A landscape with many peaks, sampled at points; each row gives a point and its height.
A climber steps from a point to the highest of its 2 nearest points, and stops where none of them is higher. Distance is the straight distance between rows; heights are no part of it.
z40 (h 4.97): -21  -5  -34  -3  -12  35  -29  39  -13  51  1  2  0  24  -9  22  -15  5  -41  -15  -10  70  -3  12  -1  24  -2  -19  6  -28  -21
z485 (h 5.92): 7  -3  5  -11  -83  11  -18  -10  25  -7  17  -11  10  -14  12  -9  47  -5  8  55  -21  -21  -12  1  -35  46  -15  7  19  -10  10
z379 (h 5.51): 56  -40  8  -18  23  28  30  10  35  10  -24  -62  -8  9  -8  -26  -4  39  -20  -31  10  -7  -52  -3  46  -1  -28  -12  -26  -26  -3
z520 (h 5.72): -19  -40  22  25  -4  18  14  -4  -60  38  -16  13  -5  30  -34  21  -6  -1  19  -21  10  -3  5  -31  28  -77  36  6  -11  20  -4
z670 (h 5.55): 55  11  25  -14  12  -1  13  -34  -48  -2  -55  3  2  14  7  -67  -17  -23  4  -31  26  -33  -16  -22  41  -48  -4  14  6  7  53
z252 (h 4.74): 15  -24  -35  -4  3  18  32  15  23  27  15  -62  27  30  36  15  -6  60  0  -10  -20  23  -22  18  65  14  -69  -29  -14  -11  -43
z158 (h 3.62): 2  -12  21  17  0  38  8  30  24  -51  15  -38  22  -53  5  8  -12  47  -4  -6  -9  -24  -17  -13  -14  -1  -2  -5  6  -12  -1
z197 (h 3.28): -15  98  -38  -5  -25  -26  -4  -26  -28  -62  45  96  18  -17  20  25  -31  -11  -20  -1  -2  -3  34  72  -10  -13  18  24  17  8  -15
z15 (h 6.69): -29  36  18  32  -13  -62  26  -17  -12  13  20  37  -45  6  33  -11  -33  -10  -14  -5  10  13  -2  -76  21  -67  31  -11  -5  26  8
z118 (h 3.71): -31  63  31  -8  11  16  22  -8  -48  35  -11  22  -24  8  6  -3  -50  -1  4  -1  30  -54  44  -36  19  -3  24  -2  23  -14  41
z74 (h 5.40): -20  23  31  49  49  -3  -33  16  12  5  8  28  -55  -21  22  25  -25  0  19  3  -5  -18  27  -36  -34  26  17  -7  18  8  16
z870 (h 6.20): 33  -66  6  -6  36  -25  -6  0  3  -50  -14  -20  9  -6  8  -58  -4  2  -21  -33  30  6  -3  0  45  -35  -32  28  -22  -3  -2
z626 (h 3.88): 23  42  -3  7  12  15  -23  16  34  -29  2  13  30  -10  18  -17  20  14  -54  -31  -10  21  -18  66  -16  22  -10  -34  -16  -38  -10
z424 (h 4.76): 48  21  33  12  -47  27  -9  -1  -22  27  -68  0  -33  28  -25  -4  -27  18  26  3  -43  -45  -25  -62  41  -23  32  19  47  11  5
z841 (h 2.40): 1  110  37  -17  -32  13  36  -34  10  -23  12  56  -34  -16  69  0  -37  -6  17  5  18  -55  10  -3  3  7  -18  -22  -2  -17  15
z552 (h 3.96): 6  29  -11  -5  -15  56  -10  23  17  -29  -8  -28  40  -39  -8  9  -1  52  11  0  12  -4  -19  -2  -46  29  12  -33  18  -21  15
z169 (h 0.49): -10  -7  17  21  4  25  -3  -10  14  76  10  14  -21  13  -5  7  24  5  -9  8  -14  -24  -9  21  -35  53  -5  17  -18  -33  41
z168 (h 6.44): -11  -38  -5  -53  -41  41  7  1  -26  86  -28  -20  11  22  -37  -26  8  -11  72  30  -13  -22  8  -19  -19  29  42  0  39  -42  32
z715 (h 2.50): -32  -36  30  14  16  -17  6  10  9  -16  -16  -4  -55  -27  18  31  67  -24  18  7  -70  -16  -11  -38  -38  43  -64  35  -21  38  25
z722 (h 4.22): 7  -51  -12  -25  -11  -7  17  21  37  39  9  -34  -19  5  3  27  24  -4  -58  -16  -49  43  -31  15  -1  21  -39  0  -13  -13  -27
z907 (h 7.33): -19  -7  -50  35  61  -61  1  -28  -27  -40  -8  17  -19  18  -17  -16  51  -27  -39  -16  -27  53  -26  81  -29  36  -11  24  -30  12  -28
z164 (h 2.09): 28  94  32  17  -13  15  13  -38  -14  -20  25  52  -5  -31  31  4  -21  10  17  -4  7  -44  17  -19  0  -40  12  -18  8  36  16
z453 (h 2.46): -43  35  -24  75  1  32  -38  41  -7  -3  25  42  -9  -7  -4  57  36  38  -25  25  -33  4  -1  -17  -37  6  -2  -21  1  21  -42
z800 (h 6.75): -21  -39  -14  43  22  -14  -10  -9  -37  34  -14  21  4  59  5  -31  0  -48  -8  -44  44  34  9  17  15  -26  -24  -2  -52  9  3
z346 (h 5.52): 0  13  -31  -1  -83  12  -34  -5  -3  -31  6  -5  42  -17  -17  -34  18  2  -48  11  22  5  -15  -6  2  -2  -9  -14  23  -7  -5
z286 (h 4.41): 27  -47  -13  -47  16  -2  47  -33  8  79  -14  -21  18  21  -28  -7  11  -11  37  -10  -11  66  -37  31  -34  27  24  -5  -57  -14  -9
z540 (h 3.66): -23  6  -9  -11  -72  16  -4  16  2  0  14  2  38  -17  -26  79  -2  35  -1  12  -31  22  6  3  -35  -3  44  -18  27  -11  -9
z948 (h 6.13): 33  41  29  -57  -35  7  59  -40  10  10  -18  -4  -9  11  -30  8  -2  54  -60  -17  -6  -62  -22  19  47  1  20  7  20  -56  2
z590 (h 2.28): -35  -64  1  2  -31  -25  19  -32  -30  33  -4  -17  -11  5  -22  31  53  -49  24  29  -46  27  -21  13  -55  25  17  36  -31  50  -12
z987 (h 5.75): -8  -18  46  11  36  1  -16  -5  4  3  9  -8  -31  -12  12  3  -16  -12  5  -7  14  -15  16  -4  -24  3  -2  11  6  -14  3
z960 (h 3.97): 6  24  -61  10  72  -9  -29  38  26  -54  9  1  17  7  28  2  7  4  -14  -13  -16  51  1  55  6  18  -48  -9  2  10  -54
z436 (h 1.19): -44  32  -21  54  57  7  -19  0  6  -33  53  16  -7  -29  -21  51  82  -9  -3  27  -24  -11  8  -6  -20  -33  7  16  -20  79  -42
z19 (h 4.37): -3  36  -52  10  37  26  -33  60  2  -37  3  -24  60  -25  -25  18  -5  26  19  14  38  55  5  30  -3  16  24  -54  -20  6  -19
z605 (h 7.34): -8  -17  -22  -29  -11  -24  5  -26  5  14  15  -10  9  6  -32  -10  24  -4  -36  25  17  15  8  53  -42  49  12  35  6  -29  18
z431 (h 4.60): 2  10  32  -35  -57  -23  9  -23  33  -40  20  1  -15  -19  34  13  -28  0  -10  18  -13  -52  24  -17  -1  2  -8  23  45  -22  -16
z811 (h 3.54): -13  15  20  31  52  -29  -13  14  67  -37  10  -2  -39  -32  50  -23  7  -45  -25  -7  -24  13  -11  -37  -21  42  -31  0  -3  20  -2
z215 (h 7.11): 10  43  -12  -51  -40  -22  7  -23  -16  12  6  53  -19  11  -1  12  -62  -23  -50  -13  17  -1  26  6  18  1  16  16  31  -48  31
z813 (h 7.26): 24  16  2  21  14  -13  -34  6  -10  -58  32  6  7  -39  -6  -34  11  -17  -8  20  26  -33  15  -38  30  -77  -1  9  20  55  16
z698 (h 6.93): 16  4  24  -31  -13  -49  -1  -26  46  -17  27  5  -39  -12  25  -24  16  -38  -70  2  11  -31  5  39  -7  36  -26  36  2  -20  22
z108 (h 7.01): 27  -5  -13  14  20  10  -41  10  -19  -44  16  -30  56  -32  -29  -40  36  -20  29  25  58  0  20  0  19  -57  13  2  1  58  19
z442 (h 5.90): 20  0  47  -5  19  -45  14  -35  -31  0  -26  4  -27  17  25  -73  -20  -52  22  -23  36  -24  27  -32  33  -47  18  10  2  2  48
z364 (h 5.39): 31  -56  -41  -59  12  -21  42  -4  -22  4  -39  -27  47  27  -24  -61  -19  7  46  -18  43  44  -2  -9  35  -9  24  -32  -66  -7  -12
z872 (h 4.83): 10  2  43  -23  -64  -30  14  -7  19  -3  -9  -2  -58  -3  10  11  -59  -10  9  19  -30  -51  22  -39  25  -9  30  28  63  -8  -10
z797 (h 4.75): 26  -54  -44  -28  -29  -17  -10  6  -7  21  -18  -22  38  21  -17  1  -6  -29  24  -3  8  78  -16  20  5  -20  15  3  -10  36  -26
z768 (h 4.94): 51  -27  -13  -48  -28  -3  -4  2  -25  7  -48  -23  31  17  -45  -43  -20  -12  10  -3  10  5  -10  -8  29  -33  28  25  31  -6  13
z776 (h 3.87): -23  0  2  -23  1  -26  -7  7  24  -76  22  0  9  -40  3  30  27  -13  -76  -20  -53  23  -2  26  -32  10  -1  2  15  -12  -39
z232 (h 3.29): 7  8  34  25  36  11  -16  21  78  -50  14  0  -6  -54  57  17  10  -13  -41  -26  -52  -4  -22  -12  -20  20  -50  -19  -10  8  -7
z434 (h 6.89): 14  42  -2  15  6  -16  -13  16  14  -64  27  9  13  -45  22  -38  -29  -11  -35  -23  12  -9  8  -76  46  -71  -8  -23  9  38  -14
z687 (h 1.43): 10  63  -15  2  25  23  -24  16  19  -58  46  32  59  -48  -7  36  21  6  -14  -14  -13  21  19  18  12  -82  18  -12  -2  47  -30
z12 (h 5.09): 30  -49  -16  -26  4  40  36  14  42  63  -11  -47  8  42  0  -11  8  45  1  -8  -5  5  -56  -4  75  5  -56  -23  -19  -22  -24
z623 (h 6.88): 3  38  -12  39  -7  -29  -14  -22  -24  -43  36  40  11  -21  10  -10  20  -15  -53  -7  -23  20  -2  9  -15  -35  -12  6  -6  34  -13
z784 (h 6.97): -10  -20  -45  38  45  -46  -26  -8  -47  -15  -8  67  8  38  -4  -29  17  -54  -3  -46  22  52  8  56  9  -8  9  28  -36  16  16
z97 (h 5.69): 22  -3  8  6  -66  9  -30  -10  9  6  0  -9  -6  -1  3  -24  12  -11  -23  15  11  -4  -24  -18  2  11  -18  19  24  -3  11
z129 (h 6.90): -55  -22  28  30  6  -17  4  -36  -36  -8  24  3  -37  -5  -2  23  44  -20  17  56  -10  -44  26  7  -44  31  -18  51  -4  11  -11
z411 (h 7.32): -18  44  15  -15  -68  -29  28  -33  6  55  5  39  -52  23  13  2  -48  -25  -48  2  -5  -4  1  -40  23  15  16  -5  15  -31  36
z831 (h 4.15): 3  7  25  -39  -29  -20  -26  -28  61  -54  11  10  12  -52  35  33  8  -39  -36  -11  -52  -16  -20  24  -37  34  -16  13  37  1  -8
z201 (h 4.25): 15  -18  -12  -16  -50  -6  30  10  9  -8  -23  -39  21  0  -46  41  -31  66  -27  -6  -23  30  -26  -4  18  -47  42  -15  13  -10  -59
z484 (h 4.38): 19  28  -53  8  6  31  9  36  13  -28  9  -54  66  2  48  -2  -8  53  -11  -13  2  55  -16  31  40  19  -41  -48  -16  -20  -34
z535 (h 2.86): -32  95  7  57  -21  -3  -3  -24  -6  32  34  67  -39  3  34  17  -12  -17  -17  10  -13  -8  1  -28  -31  15  7  -4  -3  8  15
z381 (h 3.65): -47  -60  -30  -15  33  32  -3  19  -6  62  1  -25  18  53  24  50  -23  25  54  -20  4  35  21  2  35  18  -54  -18  -16  5  -36
z89 (h 4.44): 13  -48  -39  -23  -29  -21  40  11  5  13  -19  -47  20  6  -39  18  -6  43  14  21  -24  51  -33  -20  10  -11  44  -27  -33  4  -69
z654 (h 2.47): -58  -16  -31  56  -25  31  -47  66  -24  22  9  6  -11  14  -24  38  37  25  0  31  -3  8  10  -27  -19  4  7  -11  -10  17  -8
z830 (h 2.90): 3  -39  19  59  -15  15  -1  25  -9  -23  14  -7  -1  -33  -8  30  31  29  58  28  -29  -51  5  -42  0  -66  19  13  12  56  -4
z763 (h 5.16): 37  -43  -41  -61  12  22  19  26  -31  -15  -69  -36  50  15  -26  -64  0  22  19  -25  42  9  -25  3  60  -29  10  -1  -13  -2  21
z884 (h 0.85): -35  -2  -6  32  50  9  5  10  3  -3  5  -25  21  -17  -27  29  41  33  55  36  15  5  3  16  -66  40  32  -36  -36  15  -17
z88 (h 4.14): 28  27  -42  0  40  10  -9  45  55  -49  0  -31  36  3  35  -14  12  27  -42  -22  -17  44  -28  69  17  42  -55  -30  -22  -41  -29
z59 (h 4.87): 1  -44  -32  -22  -16  7  -10  10  -17  64  4  20  -1  37  -7  21  -33  -22  -11  -24  -12  71  -7  23  2  -20  2  11  3  -6  -11
z296 (h 3.25): 2  21  52  -1  -34  9  25  12  39  18  -17  -19  -48  -15  42  -34  -8  18  8  16  2  -89  12  -75  39  19  -7  -13  23  -25  53
z142 (h 5.85): 18  -77  -27  -27  38  -25  7  3  -6  -10  -19  -27  17  42  16  -40  -3  8  -3  -47  22  33  1  28  62  -9  -46  7  -38  -19  -6
z814 (h 5.36): -3  -1  36  22  -41  -12  16  -31  -62  45  -20  19  -29  31  -23  15  -35  -19  44  12  -9  -50  12  -41  40  -72  60  19  19  21  -5
z395 (h 1.03): -26  22  5  57  45  28  -5  -7  -14  -18  31  17  18  -29  -19  47  57  35  45  44  0  -12  -3  22  -46  -27  33  -6  -29  50  -11
z227 (h 2.98): 32  -66  24  -8  5  32  -13  19  46  51  -26  -18  -35  11  26  -12  -6  -9  39  -17  -28  -13  -21  -30  2  18  -40  -5  1  -12  29
z898 (h 6.71): 12  -20  0  13  36  -2  -18  6  -8  -25  8  -27  41  -22  -22  -30  32  -19  80  22  39  5  17  28  -36  -13  27  -2  -11  43  12
z723 (h 7.13): -5  19  12  -19  5  -59  5  -47  6  -52  36  17  -58  -21  19  -16  10  -53  -36  37  12  -26  18  49  -27  45  -37  50  8  16  -11
z877 (h 2.56): -60  -19  1  58  -1  15  -33  41  -36  14  19  20  -13  -4  -17  26  39  16  26  54  11  -35  42  -48  3  -19  12  1  12  19  17
z271 (h 6.56): -43  36  3  17  -13  5  -3  -7  -6  -31  27  16  -42  -27  14  22  33  -17  36  67  2  -46  19  34  -64  63  -23  30  19  22  -27
z664 (h 3.82): -19  -4  -28  48  78  2  -42  42  23  -40  4  3  -25  4  18  20  -2  -17  -11  1  5  22  0  5  -1  21  -35  -12  5  28  -51
z688 (h 3.47): -23  -18  -11  19  74  42  -4  27  1  53  -2  -21  -13  41  36  11  -29  29  8  -19  29  17  0  5  46  29  -56  -30  -28  -22  -11
z711 (h 6.64): 42  -42  29  -5  -8  -56  0  -18  25  -24  14  -5  -31  -18  20  -51  2  -26  -58  -9  8  -1  -8  1  15  -19  -29  32  -3  -3  23
z345 (h 4.54): -33  -36  -48  -32  46  18  10  37  -21  10  -17  -43  57  24  -36  20  -25  16  48  -2  47  46  26  18  22  -13  18  -37  -29  -9  -18
z494 (h 2.15): -5  -37  3  18  -31  -23  18  -61  -41  21  5  -1  14  26  -18  -8  21  -51  25  7  1  20  -19  43  -28  -8  18  26  -20  30  6
z848 (h 7.12): 9  16  -27  45  35  -46  -12  -27  -46  -36  23  50  -7  17  -3  -10  18  -34  -55  -27  -10  48  -1  48  -14  -14  -20  35  -25  33  -14
z71 (h 1.54): 5  38  -16  30  33  8  -8  21  -16  -34  41  37  30  -26  -32  33  38  18  2  17  28  16  22  19  21  -87  34  -12  -14  55  -17
z577 (h 4.35): 11  -19  34  -18  -25  -23  -11  -7  40  -37  20  -15  -17  -41  31  38  -7  -31  -12  19  -40  -16  19  -15  -47  28  -17  34  40  13  0
z49 (h 2.68): -25  -35  1  75  -3  39  -23  60  -3  -20  9  14  -18  -17  4  30  20  21  24  28  -22  -40  14  -76  15  -41  -12  3  4  28  20
z437 (h 6.94): 14  -1  -3  -78  -4  13  0  6  -6  30  -2  17  0  8  -32  0  -29  11  -62  -21  5  3  10  8  19  13  18  20  40  -60  32
z360 (h 4.86): 9  -36  -18  -5  -18  62  -17  44  1  28  -27  -38  29  1  -5  -2  -15  19  42  8  16  26  -15  -28  13  -6  -6  -29  -1  2  -1
z2 (h 7.14): 22  -18  -9  -72  -23  -11  46  -29  16  52  19  9  -1  12  -49  -4  4  19  -47  5  8  -4  -10  48  5  33  26  27  6  -68  33
z349 (h 6.26): -1  4  51  15  18  -63  44  -33  -3  23  -5  -5  -43  12  30  -35  -36  -27  17  -21  7  1  -5  -60  27  -50  25  10  -7  5  26
z700 (h 4.68): -35  -54  -42  -19  15  65  -15  68  -13  41  -32  -52  37  27  -27  20  -17  3  71  6  30  24  10  -26  36  -10  3  -26  1  4  -11
z325 (h 1.31): -25  80  -17  24  40  2  -13  -5  29  -49  69  47  27  -48  -2  39  49  -10  -27  3  -51  -18  29  5  -14  -67  20  8  -9  71  -57
z498 (h 4.08): -11  -32  -17  0  -19  25  -9  32  50  29  -9  -33  -18  16  -3  32  45  8  -17  8  -35  36  -34  0  -26  60  -39  -5  -18  -8  -8
z207 (h 6.45): 3  37  12  11  -10  -26  -14  -3  26  -52  32  38  15  -15  34  3  -30  -22  -53  -24  -10  4  10  -37  -2  -44  -2  -23  20  11  -19
z102 (h 1.66): 26  55  -12  -11  6  28  1  9  -58  -30  -8  9  37  -25  -34  25  12  24  2  0  34  -5  15  7  33  -70  44  -8  7  46  29
z508 (h 3.69): 14  -32  -27  -34  -29  -30  -3  25  38  -73  6  -32  33  -32  -2  -3  -15  4  -61  -24  -19  39  -10  19  5  -2  -6  3  14  -12  -32
z586 (h 4.61): 22  -26  -59  -14  -28  -33  15  17  6  6  -3  -40  43  12  -15  8  -13  12  30  24  1  72  -13  4  22  -24  9  -35  -34  44  -62
z332 (h 5.05): 15  27  46  6  -66  -16  34  -15  -29  30  -43  22  -59  27  -5  3  -53  11  35  16  -41  -58  14  -69  49  -18  45  21  53  -5  -11
z92 (h 3.06): -36  99  -14  30  -39  -8  -18  -35  -16  -17  51  81  4  -1  35  35  6  -25  -23  14  -26  -17  2  33  -35  5  15  -6  11  10  -37
z105 (h 7.37): -25  15  17  10  43  -45  -15  -27  -7  -39  28  21  -50  -10  28  -29  -6  -41  17  43  36  -56  55  21  -19  36  -16  31  22  -2  6
z316 (h 4.04): -4  10  27  -43  48  -15  -12  3  5  46  -18  19  -34  26  3  -27  -41  -44  -7  -25  27  3  26  -4  14  24  27  14  16  -47  56
z190 (h 3.46): -2  80  -22  0  -5  3  -5  -31  -37  -17  32  50  18  2  -12  20  -16  21  -25  -7  20  10  8  62  -16  20  27  5  17  -19  14
z868 (h 6.61): 43  24  16  -40  -46  17  45  -31  12  -25  -37  -27  40  -7  -45  -22  13  65  -43  -7  6  -37  -44  14  35  -5  21  -13  -6  -48  13
z465 (h 7.52): -15  3  -29  12  26  -24  -30  -5  -5  -25  0  -1  5  -3  -25  -7  36  -23  -36  19  2  36  -22  59  -56  47  -2  16  0  -8  -27
z134 (h 2.70): 15  -57  39  21  6  5  1  16  29  30  -23  -7  -38  -22  36  20  23  -10  46  -8  -51  -18  -4  -36  -44  15  -38  21  -10  14  24
z64 (h 6.17): -7  -10  33  45  -13  -6  17  -12  -35  25  18  23  -32  7  15  35  -17  10  -18  -16  -14  19  -5  -42  -1  -54  8  0  -11  29  -16
z294 (h 4.73): 49  6  20  -35  -58  0  4  -25  -42  25  -37  1  3  24  -45  -18  -25  -1  15  9  -13  -27  -23  -13  33  -29  42  37  49  -7  -6
z805 (h 3.80): -39  -28  -42  12  20  25  -24  33  5  35  1  -19  3  43  14  50  4  -1  57  7  -4  57  2  15  -14  20  -24  -13  -9  41  -47
z854 (h 6.23): -2  -75  22  -33  -6  28  24  -5  -12  78  -35  -7  2  52  -32  -34  8  -21  33  -25  0  14  -15  -8  9  -14  -2  -5  -19  -40  -2
z651 (h 7.15): -52  -18  50  19  17  -44  10  -36  -12  6  28  14  -78  6  35  -14  10  -66  11  41  2  -45  41  1  -34  44  -21  43  12  6  13
z543 (h 3.67): -11  10  -22  34  91  -48  -36  18  48  -63  -2  13  -37  -18  18  -20  -2  -52  -41  -10  -4  22  -9  -13  -7  36  -45  -2  15  13  -33
z916 (h 3.49): 4  23  44  -11  -9  19  47  -18  -35  27  -27  -5  -45  7  9  -16  -26  18  -4  14  8  -88  15  -50  35  1  1  0  23  -42  47
z308 (h 3.24): 18  -17  27  15  -35  29  7  11  -19  -18  6  -26  -4  -27  3  13  -1  36  37  24  -15  -63  7  -39  6  -14  7  5  31  3  5
z264 (h 4.59): 32  -56  -2  -67  42  22  33  -6  30  68  -11  -19  10  7  -25  9  -4  15  22  -38  1  54  -26  56  -19  19  5  -9  -19  -34  13
z120 (h 0.61): -31  -7  5  19  -32  27  14  -29  -22  48  4  -11  -10  10  -15  9  29  41  22  41  17  -17  -3  10  -48  50  10  -7  -18  -16  22
z393 (h 2.94): 23  30  40  18  -10  -2  11  -17  61  -14  14  3  -25  -21  54  -35  3  -5  -24  1  6  -62  -3  -39  4  22  -31  -11  2  -6  34
z718 (h 2.65): -10  97  37  2  -6  -30  28  -23  57  -23  16  29  -12  -26  58  -35  -30  4  0  -12  22  -49  6  -42  2  15  -20  -21  -4  -16  38
z949 (h 5.61): 17  -67  -54  -61  13  -20  37  -16  -17  7  -40  -35  56  60  -5  -45  3  4  46  -37  29  41  11  20  73  -17  -37  -14  -44  -6  -28
z221 (h 3.30): -21  68  -32  -12  -30  -7  -3  -11  -16  -51  23  10  51  -23  -29  6  10  31  0  30  34  15  14  25  -34  25  41  -27  7  -10  -2
z42 (h 5.33): -48  30  -15  29  -55  24  -33  27  -6  -27  24  13  37  1  2  7  13  20  -69  6  0  -7  3  -14  -16  -5  -1  -23  19  -11  -10
z41 (h 3.61): 11  71  -2  -6  -18  1  -16  -16  -9  -31  10  38  23  -7  13  -3  8  25  -57  -27  20  -20  11  53  -8  18  -3  -12  2  -48  35
z91 (h 4.66): 4  7  26  34  73  -9  -29  -33  -17  21  -11  36  -15  17  9  5  -32  -63  81  -28  1  -14  30  29  -35  3  30  11  8  26  28
z394 (h 4.23): -2  45  -46  13  -14  13  -13  32  20  -36  -7  -19  69  -32  -14  -4  9  39  -6  15  11  38  -16  4  -34  33  18  -71  -23  1  -19
z632 (h 1.89): 30  -29  52  15  -17  -26  27  -62  -43  3  -6  0  -23  3  7  -18  -2  -29  23  -4  -7  -27  4  13  -15  -45  15  36  6  25  2
z486 (h 5.07): 53  -35  19  -58  59  3  29  0  26  29  -31  -11  -14  -4  -8  -15  -36  13  -27  -52  16  -18  -28  3  60  -24  -8  -2  -12  -48  38
z584 (h 5.11): -19  32  -15  18  -50  57  -27  20  -16  46  1  12  22  9  -16  26  -12  28  -50  -7  -5  14  -11  -18  -6  18  4  -36  17  -34  7
z85 (h 3.56): 3  -33  -37  -28  2  -44  -1  20  1  -75  20  -24  43  -23  -18  -5  26  11  -18  9  10  56  9  30  -15  -4  15  14  -18  19  -23
z51 (h 6.51): -10  -49  -9  17  -13  31  1  -12  -42  63  -21  -10  2  61  -11  -39  17  -13  6  -17  18  22  -13  0  13  -21  -33  -2  -50  2  3
z132 (h 5.54): 71  27  22  -15  14  -4  17  -12  3  -34  -39  4  -5  -11  17  -54  -18  20  -37  -40  30  -39  -18  -25  55  -32  -17  -1  9  -15  53
z237 (h 7.55): -9  44  20  3  38  -21  -20  -7  -14  -60  38  15  -5  -36  9  -33  -27  -14  0  27  33  -54  54  -22  12  -16  5  19  33  20  21
z977 (h 0.73): -44  -37  1  5  14  -2  11  1  -2  31  -4  -32  10  6  -30  8  34  30  47  35  4  -4  9  -7  -73  60  25  -16  -35  -23  5
z568 (h 4.80): 55  -24  -6  -52  57  6  11  9  45  26  -14  1  10  -4  -16  12  -13  20  -31  -52  4  36  -7  65  17  11  -6  12  -12  -45  22
z443 (h 1.81): 25  40  20  12  12  17  -10  -20  -58  -2  2  21  15  -10  -2  5  -16  9  8  -7  23  3  11  3  -10  -47  14  -1  -1  27  29
z160 (h 3.89): -30  62  27  -30  29  -30  30  5  -10  34  -37  0  -32  2  29  -22  -62  -20  -8  -13  36  10  27  -44  26  1  49  1  17  -26  70
z69 (h 4.45): 4  -2  -73  -25  49  5  -6  52  -17  -47  -22  -30  65  -4  -33  8  -13  23  42  4  54  46  25  14  25  -7  33  -39  -29  7  6
z574 (h 4.36): -13  -17  4  31  81  -6  -43  -15  0  -1  -11  22  1  21  -5  10  16  -69  72  -18  16  15  3  51  -38  -5  1  13  -15  58  -28
z683 (h 5.10): 19  -20  -30  -26  -58  38  3  29  13  20  -43  -42  43  3  -46  -19  -12  35  31  23  -17  22  -41  -50  16  10  29  -34  12  -14  -6
z422 (h 3.27): -14  -27  24  14  66  49  -19  37  23  65  -27  -5  -40  14  21  -16  -24  -1  11  -28  11  -6  1  -24  18  37  -35  -17  -18  -19  32
z322 (h 4.19): -23  -20  25  -30  30  -1  -8  -25  -40  46  -17  39  -7  42  -26  -26  -24  -47  2  -34  28  -14  38  29  -7  12  16  28  -6  -58  45
z238 (h 5.04): 2  52  32  46  77  -3  -19  -4  3  28  3  45  -31  13  25  17  -36  -6  50  -6  6  2  3  -15  -39  -3  27  -17  6  39  26
z888 (h 4.39): -13  -1  4  13  64  -13  -31  -23  -44  2  -28  51  2  28  -17  -23  -30  -63  44  -35  38  -21  42  46  -16  9  22  27  -11  -25  45
z953 (h 2.66): -26  54  -3  71  19  18  -11  -4  -12  17  16  48  -28  14  14  21  6  24  -36  -14  -20  14  -12  8  -33  19  6  -12  -12  2  -12
z599 (h 3.94): -22  -57  -44  -6  -10  2  19  24  14  51  -6  -43  4  25  7  28  28  26  33  18  -26  59  -18  0  -17  55  -24  -25  -45  19  -43
z656 (h 6.24): -24  33  8  -7  -79  19  -19  2  4  -26  32  21  -17  -14  25  8  22  -27  22  52  1  -48  30  20  -33  41  -35  19  35  11  -14
z783 (h 5.62): 35  10  38  -59  -58  -26  46  -49  24  -17  21  -8  -18  -23  3  11  -12  23  -37  3  -9  -39  -6  44  0  7  -4  19  11  -48  5
z304 (h 6.02): -9  -78  31  -20  -5  28  4  -7  -8  67  -14  -28  12  20  -28  -20  20  -15  56  11  -1  -32  25  -5  -26  15  20  15  11  -32  14
z681 (h 6.27): 4  -49  22  -7  49  -7  -15  -10  -5  -8  -14  -19  16  0  -15  -18  3  -28  50  -24  20  8  29  36  -31  -18  2  13  -17  12  -3
z932 (h 3.23): 7  -48  14  24  31  22  1  25  45  -47  14  -39  -5  -43  39  18  5  17  8  -8  -27  -6  -23  -22  -8  15  -66  4  -9  26  -17
z550 (h 4.43): 0  -18  -27  -11  23  12  8  36  55  30  27  -47  -3  22  47  32  -10  10  -36  -12  -36  26  -11  22  36  47  -74  -24  1  -26  -38
z29 (h 3.92): 5  21  15  -8  -75  -2  18  -19  -1  -34  7  -7  22  -21  -37  46  -6  45  -3  4  -23  -18  -5  -3  -15  -22  46  -6  29  -9  -36
z522 (h 6.05): 22  -33  15  -54  -62  14  11  -1  2  67  -31  -11  -17  22  -55  -32  16  -6  37  50  -33  -47  -31  -17  19  28  23  24  56  -54  14
z427 (h 2.39): -42  -71  -11  13  -9  -26  -11  9  -19  16  -24  -17  -37  4  -1  48  53  -40  41  16  -62  34  -22  -13  -40  32  -60  34  -25  55  2
z850 (h 5.32): 5  31  -32  6  -96  24  -22  11  -17  -5  -23  -31  39  0  -33  -28  0  28  6  31  12  -13  -21  -47  5  -4  29  -32  35  6  -1
z347 (h 7.09): -38  37  36  21  -56  -47  35  -17  13  37  16  31  -66  6  42  10  -36  15  -23  15  -12  -12  10  -69  10  -12  18  1  5  -12  11
z926 (h 6.07): 58  -3  20  -20  -16  24  13  -9  35  -32  -39  -46  7  -16  -17  -47  -2  43  -44  -27  11  -44  -38  0  54  -15  -6  -8  -1  -36  12

Two climbers start at each pair of points below. Name the first point that both come to, or write -.
z308 and z294 -> z105
z932 and z830 -> z158
z797 and z768 -> z105

For each start below, name the point where the climber stops.
z494 -> z868
z877 -> z105
z29 -> z105
z221 -> z105
z540 -> z105
